A landscape with many valleys, sampled at points; each row gives a point and its height.
A ball rolls from a point to whichever of its 2 nearest points has the largest drop for the distance, and stops where none of them is lower. Distance is the straight distance between rows; heights are no part of it.
q_461 h=6.03: [  7  -6  25 -37  -6  38  27  -2 -10  29  26  26 -20 -11 -10  42   3  -4
 -16   4  14]
q_770 h=5.12: [-19 -28 -14 -20  19 -17 -36  32  14  -5   5   2 -51 -22  28 -45  15  30
  10   7   9]
q_167 h=8.63: [-13  32   4   4   0   0  34 -14  -2  -5  23  -4  -6  13  -1  47 -27 -57
  -9   4   6]
q_856 h=4.68: [ 11  -7  -1  13 -21  18  47 -33 -19  -6  -7  17   3   5  31  27  40  39
 -10  -4   4]
q_389 h=4.01: [  3 -37 -40   6  29 -10 -43   7  39  32  -7 -30 -11   9  16 -20  27  13
   9   8 -25]
q_748 h=8.42: [-19   9  -1 -15 -13  15  44 -12   1 -17  15  -2   0  14  28  17 -16  -3
 -18  21   1]
q_592 h=7.00: [  5  33   9  -9 -25 -28 -16  -6   6 -28 -18  31 -13 -29  27  21 -10  -3
  10 -55  18]
q_695 h=1.41: [ 15  19 -35  37  -6 -20   9  -2 -17 -18  -9 -28  40  23  -8   1 -15 -13
  17   4  -8]
q_578 h=6.68: [ -8  -7  47  -3 -22  31  17  18   2  42 -18   9  25 -27  -7  19  -4  17
  14  21  36]
q_658 h=4.23: [ 37 -18 -15   9 -10  13   7 -18  -4   2  -5 -15  26  28   8  -5   3   5
  -8   8 -23]
q_521 h=2.43: [-35   9  16 -38 -13 -17 -14  10   1 -16  12  11 -43 -29  -2  11  -7  -1
   7 -12 -13]
q_160 h=8.13: [ -9   1  17  17  -4  31  69 -31 -13  13 -15  13  17  -1  13  36  -5 -19
 -25  -8  39]
q_78 h=4.74: [ -5  18  23  29  -2  15  19   5 -30 -23   6  11  13 -10  11 -13  -7  14
 -23  48   8]
q_9 h=4.18: [ -6  -4   9  26  -9  19  -3  18 -18   4   1  13  -4 -12  15 -18 -20  28
 -18  73  -7]
q_384 h=4.22: [  2  15 -23 -14   5 -17  22   3  16 -13  16 -19  -7  18  -3   5   2  -3
  58 -31   1]
q_81 h=2.80: [-37  10 -35 -10   0 -38  21   4  20 -12  -7 -26  31   4  -2 -14 -30 -14
  24  -5 -24]
q_684 h=5.11: [ 45 -19  -6 -18   7  -5   0 -51  -3   5  -6 -17  10  23 -11 -19   3 -43
  -6  32 -31]
q_733 h=4.41: [ 12   5  -1  -7  -2  17  28  11  18  -2  32 -21  -1  31  -3   8  -1   0
  37 -11  24]
q_49 h=7.78: [  0 -26  -2   1  13  28  36 -28 -12   9  25  30 -22  29 -12  55  12 -18
  -9 -35  33]
q_615 h=6.70: [ 41 -28   6  30   9  29   5 -15 -18 -14 -34  11  36 -18  -9 -37  -4 -17
 -52  21 -10]
q_376 h=4.38: [ -7   3 -16  19  -8 -18 -39   5   5   4 -12 -18   8  15   4 -11 -16   1
   6  18 -44]
q_712 h=3.50: [ -5  -1  -7 -20  -3 -29 -19  16  28 -20  -9  -4  -8 -24  11 -24   8  12
  27 -29 -35]
q_157 h=7.48: [-39  23   6  -3   9 -17 -12  25  29  32  -6 -25  -5   4 -17  -3   1  -2
  39 -13  -2]
q_202 h=6.11: [ 11 -29   4  28  18  27 -17   7  -6  39 -13  -1  20  -9  -4 -42  14  42
  -4  39  -9]
q_372 h=6.78: [ -8  14  15 -16  -4 -18 -40 -13 -28  -6  18  40 -39 -22   0  43  -1 -30
 -13 -52  29]
q_412 h=5.52: [ -7 -27  -1 -45   6  -1 -21  36   6  -3  13  15 -50 -20  16 -34 -13  23
   4  10  37]
q_411 h=5.64: [ 23   7  -7  14  -2 -25 -19 -23  -5  -3 -12 -12  26 -14  -1  -4 -13 -37
 -15  17 -61]
q_107 h=2.42: [-30  19 -26  16  10 -33  10   4  16   2 -35 -14  36  -8 -11 -18 -23  -8
  19 -19 -32]
q_480 h=6.39: [ 40   6  -7  35  -9  18  -6  -5 -13 -15 -13 -10  24  10  16  15   0 -13
 -49  20  -4]
q_290 h=6.37: [ 23  -8   6 -37   5  28  11  -7 -17   0  42  31 -32 -24  -5  35  14  -4
 -32 -24  29]
q_624 h=3.54: [-22 -23 -25   8  31 -32 -43  -8  42  37 -18 -18  -2 -10  11 -15  19  -4
   6   0 -44]
q_836 h=7.95: [ -5  -2   6  22  12  31  59 -33 -26  23  13  20  -4  15  -6  50   5 -33
 -17 -10  44]
q_910 h=6.00: [  1  36  -4  25 -34 -14  15 -19   1  -7 -10  -2  -1  -2  27  36  -9  -8
   1   8 -34]
q_967 h=5.56: [-15  -9   9  -5  17  28  19  32  18  33  20 -19   7  17 -23 -17   6   6
   5   9  32]
q_544 h=7.15: [  9  -9 -17  14  18   5 -22   4  11  27   6 -19  10  34  -4 -33  42  32
  18  12 -14]
q_493 h=7.10: [-13  -5  53 -18 -13  25  20 -15  -6  51  -3  15  12 -31 -23  44  -2   8
  10   0  42]
q_816 h=1.78: [ -3   9 -26 -10 -15 -28  29 -16  10 -15 -27  23  26 -23 -12  11 -14   8
  20 -35 -49]
q_299 h=6.19: [ 15  25  -3  38 -23   4   2  -8 -13   1  -1 -12  10  10  37  30  -4  -1
 -27  23 -22]
q_367 h=7.65: [-34  12 -12  10   3 -24 -26  25  26  22 -13 -22   9  -2  -8  -6   7  27
  29 -15 -22]
q_605 h=6.79: [  1  27  18  20   1  28  18  22   0  -2  17  -9   5  23 -13   9 -14 -19
   3  17  42]
q_189 h=4.62: [-10 -25 -28  -2  19 -18 -31  21  20  10   4 -15 -30 -15  19 -33  25  32
  20   3 -20]
q_358 h=3.43: [ -9   7   8 -12 -26  -3  17 -14 -28 -32  10  18 -41   9  21  19  33  28
  -4   1  23]
q_149 h=3.82: [  7   6  -7 -25 -14 -28 -12   8  28 -29 -27  18 -10 -32  10 -17 -18   5
  14 -47 -20]
q_485 h=5.42: [ 31 -11   8  27  12   1 -60   2 -14  27 -13  -8 -13   5 -10 -27  -5 -17
 -32  48  -2]
q_33 h=7.64: [  0 -29  14  -2  11  36  18 -13 -12  22  30  30  -2  27 -32  50  -2   1
  -4 -19  37]
q_608 h=3.66: [  7   3   8  21 -12  -1 -19  17   0   9  12  -6   0  -7  13 -20  -7  22
 -12  57 -24]
q_538 h=6.55: [ 53 -12   8  31  -5  29  -3  -6  -9  -1 -17   4  34   0   9 -15  -6 -11
 -52  28  -8]
q_600 h=3.09: [ 21 -21 -20  37  25   8 -22   6 -12  -5 -20 -11  30  16 -13 -45   8 -12
 -31  13   2]
q_293 h=3.14: [-51   8 -21 -35   2 -36  24  -8  14 -22  -2  -3   0  -7 -14   0 -23 -14
  31 -23 -15]
q_92 h=6.54: [ 17  29  10  42 -10  18   9  26 -11  -8   4  -9  20  11   5  11  -6  -1
 -14  18  31]
q_451 h=7.07: [-14  29   9   0  14   1   8  17   1  12  30 -28   8  24 -27   5 -12 -33
  15   4  17]
q_320 h=4.39: [-21 -14   2 -18  14  -4   6  16   7 -12  21  -2 -21   9  -2 -32  26  29
  16   1  17]
q_234 h=5.59: [  1   2  30 -29 -11  33  31   5   1  18  16  24  -4  -8  -3  17   5  21
   2  13  18]
q_725 h=7.29: [-29  23   6 -20  17 -17  -3  19  10  20  22 -24 -14   7 -30  12 -10 -25
  30 -14   2]
q_140 h=7.42: [ -5   3  35   5  -4  40  34 -10 -13  32   3  26  12   6 -23  45  -6   3
  -8   1  51]
q_457 h=6.66: [-10 -16  -5  12   9  11 -10  24   1  29   6  -3  -5  10  -4 -31  22  49
  14  36   4]
q_677 h=7.76: [ 26 -19 -12  -2 -10 -13 -26 -22 -12 -14   5  -9   6  24 -11  -5  34  24
  22  -3 -40]
q_800 h=3.58: [ -2  -5 -20  45  23  -7 -25  28   1  -9 -17 -34  29  16   5 -35  -9  -3
 -19  15   2]
q_472 h=3.17: [  3 -29 -19 -12  23 -25 -38 -21  29  35 -34 -13  -3  -4 -12 -21  15 -11
   8 -17 -50]
q_914 h=6.87: [-17  22  -5 -11 -20 -22 -15 -12 -19 -13  -9  32 -56 -19  22  56  11 -14
  -4 -52  33]
q_289 h=5.43: [ 35  -8   2  11   6  -5 -12 -24  -4   3   6 -11   9   2  -1 -23   1 -29
 -22  38 -47]
q_827 h=4.81: [-10  -2   2   5  29  15  22  33  23  11   8 -33  16  16   8 -36  -7  -4
  -4  12  19]
q_679 h=5.60: [  0  12  36  35  -4  34  29   9 -16 -27 -20   7  34 -19 -15  -1  -7   7
 -16  11  41]
q_637 h=3.80: [  2  14 -11 -26  -4 -19  13   4  19 -24   3   4 -14  -9 -13   9   3 -16
  50 -58   7]
q_204 h=2.96: [-13   2  -1 -25 -18  -8   1  -9 -19 -50  22  17 -24  -2  22  14  13  11
   7 -10  17]
q_402 h=4.72: [ 43 -27  -3  -8  10  20   5 -46  -4  10 -10  -2  23  33  -4 -12   7 -13
 -18  21  -9]
q_509 h=5.13: [ 11 -10   3  19  29 -10 -55 -19  -2  30 -23 -26   1  23 -21 -31  10 -27
 -13  30  -7]
q_17 h=4.76: [  0 -21 -11  17  17 -16 -55  -2  -1  32  -7 -24   3  25  -2 -28  -1   5
  -2  32 -28]
q_542 h=1.87: [-35  37  17 -22 -21 -18   9  -5   7  -7   0   8 -18 -22   1  25 -14  -4
  16  -3 -26]
q_812 h=2.94: [-22   2   7 -30  -9 -21 -24  29  20 -13   4   4 -46 -25   8 -17  -4  14
  23  -4 -17]
q_82 h=4.96: [ -6  -6   6 -31   5  -1 -21  22  -7 -17  22   1 -31  11  -4 -13  26  13
  12 -20  42]
q_893 h=5.82: [ 15  19  -1   6 -18 -22   1 -25  -2  -8  -6  -3  11  -7  11  19   0  -7
  -3  16 -66]
q_274 h=5.66: [-13 -27  15 -37  12  26   9  19  19  21  26   6  -9  11 -22   1   3  15
  -1 -16  35]
q_446 h=6.86: [ 22 -27  20  43  19  24   0   4  -9  -1 -32   4  30 -49 -13 -59  -1   4
 -34  18  -5]
q_459 h=2.54: [-10   8 -18 -15 -25 -32  -2  -9  -2 -49   1   4 -17  -1  14  15   5  10
  21 -30  -8]
q_932 h=2.92: [-15  -2  -1 -45   8 -12 -32  19  -7  -1  39  10 -47 -22 -16   5  -8 -17
  -9 -21   2]
q_535 h=1.24: [-17  35  -2  -7 -18 -24  29  -6  16 -17 -16   3  15 -21  -4  22 -18  -8
  27 -16 -36]
q_482 h=5.00: [ -1  -4  19 -11 -26  25  25  10  -4  10   5  17 -18 -11  21   6   3  30
  -3  39   6]
q_937 h=2.73: [  8 -14 -23 -17  17 -21 -11 -27  24  19 -39  17  14 -12 -31 -20   2  -7
  11 -43 -69]
q_52 h=2.00: [ -9  34 -28  32  -1 -31   3  -1  -6 -10 -27 -14  43   1 -17   9 -22 -13
  19  -7 -20]
q_653 h=5.28: [  1 -26  11 -31  17  13 -20  19  -3  -2  32  12 -23  11 -22  -6   9   6
   7 -43  51]
q_628 h=5.68: [ 36 -25  12  29  13  22 -35   7  -7  34 -15   3  11  -3 -10 -34   1   8
 -29  47  -2]
q_950 h=3.24: [  0   1   6 -37  12 -13 -42  15   2  -4  36  10 -24 -18 -27  18  -9 -30
   2 -53   8]
q_598 h=6.14: [  7  13  29  22 -20  39  10  19  -1  19 -11   3  25   7   0   3  -5  28
  -3  26  37]
q_305 h=7.49: [ 12 -34 -14  -4   1   2 -28   3   1   2   4  -9   0  27   1 -28  37  49
  21  -5 -17]
q_813 h=3.57: [ 24   4  -7  17 -16  17  13  -9  11 -11  12 -18  18  35  11  13   0   7
  22   4  -2]
q_660 h=4.36: [ 10 -11   3  -8 -26  13 -13  17  -2   3  11  15 -14   5  24   4   3  41
   2  43 -21]
q_872 h=2.45: [ -9   8 -24  22  12  -2  20   2  -9 -12   5 -25  28  23  -2 -25   1  -1
  17  17   3]
q_961 h=2.31: [  9   4  -9  -9   2 -18  12 -21  11   9 -33  15  26 -20 -16 -17  -9  -4
  18 -23 -70]
q_505 h=4.12: [ -9  -2 -11  31  22  12  14  28   8 -13 -11 -29  37  15  -1 -40 -17  -1
 -25  12  35]
q_64 h=3.52: [ -6   3   1 -27   8 -17 -13   9  12 -12  14  -3 -29   4 -21  19 -10 -29
  26 -62  20]
q_758 h=3.46: [ 33 -32 -21  15  30  12 -24  -9  -3  -5 -31 -18  18  25 -10 -45 -12 -40
 -43  16   7]
q_974 h=6.93: [  1  23  -8  -4 -17 -28   0 -18 -10 -41 -11  22 -38 -15  28  39   9 -11
  10 -52  38]
q_669 h=6.69: [  8   5  10 -41  -3 -18 -23  -7 -35 -26  34  22 -38 -18   4  26   2 -21
 -25 -29  35]
q_683 h=8.52: [-18  17   3  -7  -8   3  32   5  10 -12  11 -16  -1  21  16  16 -31 -28
   6  11  -3]
q_986 h=8.27: [ -9  11  11  16 -18  23  56 -20 -10   5  -4   8  18   5  24  26 -10   4
 -34  21  21]
q_982 h=6.57: [ 20 -13  21 -47   4   7 -13   3 -24 -16  28  31 -35 -14  16  11   7 -16
 -36 -24  49]
q_27 h=2.18: [ -2   0 -37  -9 -23 -29   8 -29  -5 -39 -17   9  13   0   2  22  -3  12
  20 -18 -41]
q_817 h=4.06: [-19  11  -9  43  13 -30 -39  19   4   9 -28 -33  18  -1  -2 -17 -15  -3
  -8  16 -31]
q_665 h=3.60: [ -3  -5  -9  -8   0   3  18   1   8 -10  20 -14   4  10   0 -29  21  21
  22   8  -6]
q_97 h=4.08: [ -3   5   5  -5 -28  25  43 -23 -18   0  12  23 -28   0  25  38  35  30
  -6  -7  18]
q_898 h=7.06: [-14  31  18 -29  -2 -20 -15  -4   6 -28 -11  34 -13 -36   9  16 -25 -28
  -5 -54  27]
q_301 h=5.22: [-13   8  40  29 -10  18  27   7 -23  -8 -18  15  36 -33   3  -8 -10  16
 -33  29  20]

Where does a ball stop that starts at each point below?
q_683: q_598
q_384: q_535
q_149: q_535
q_914: q_608
q_167: q_598
q_628: q_600
q_615: q_813
q_411: q_813
q_898: q_608
q_157: q_598
q_274: q_695

Call two points neighbours if one is among the 2 nearest of the other. Go from one point of each pair to the other, from neighbour to neighbour, staying as low as possible. Name the highest point that can't be avoided.
q_535 / q_608: q_592
q_813 / q_695: q_733
q_695 / q_535: q_293
q_695 / q_600: q_274
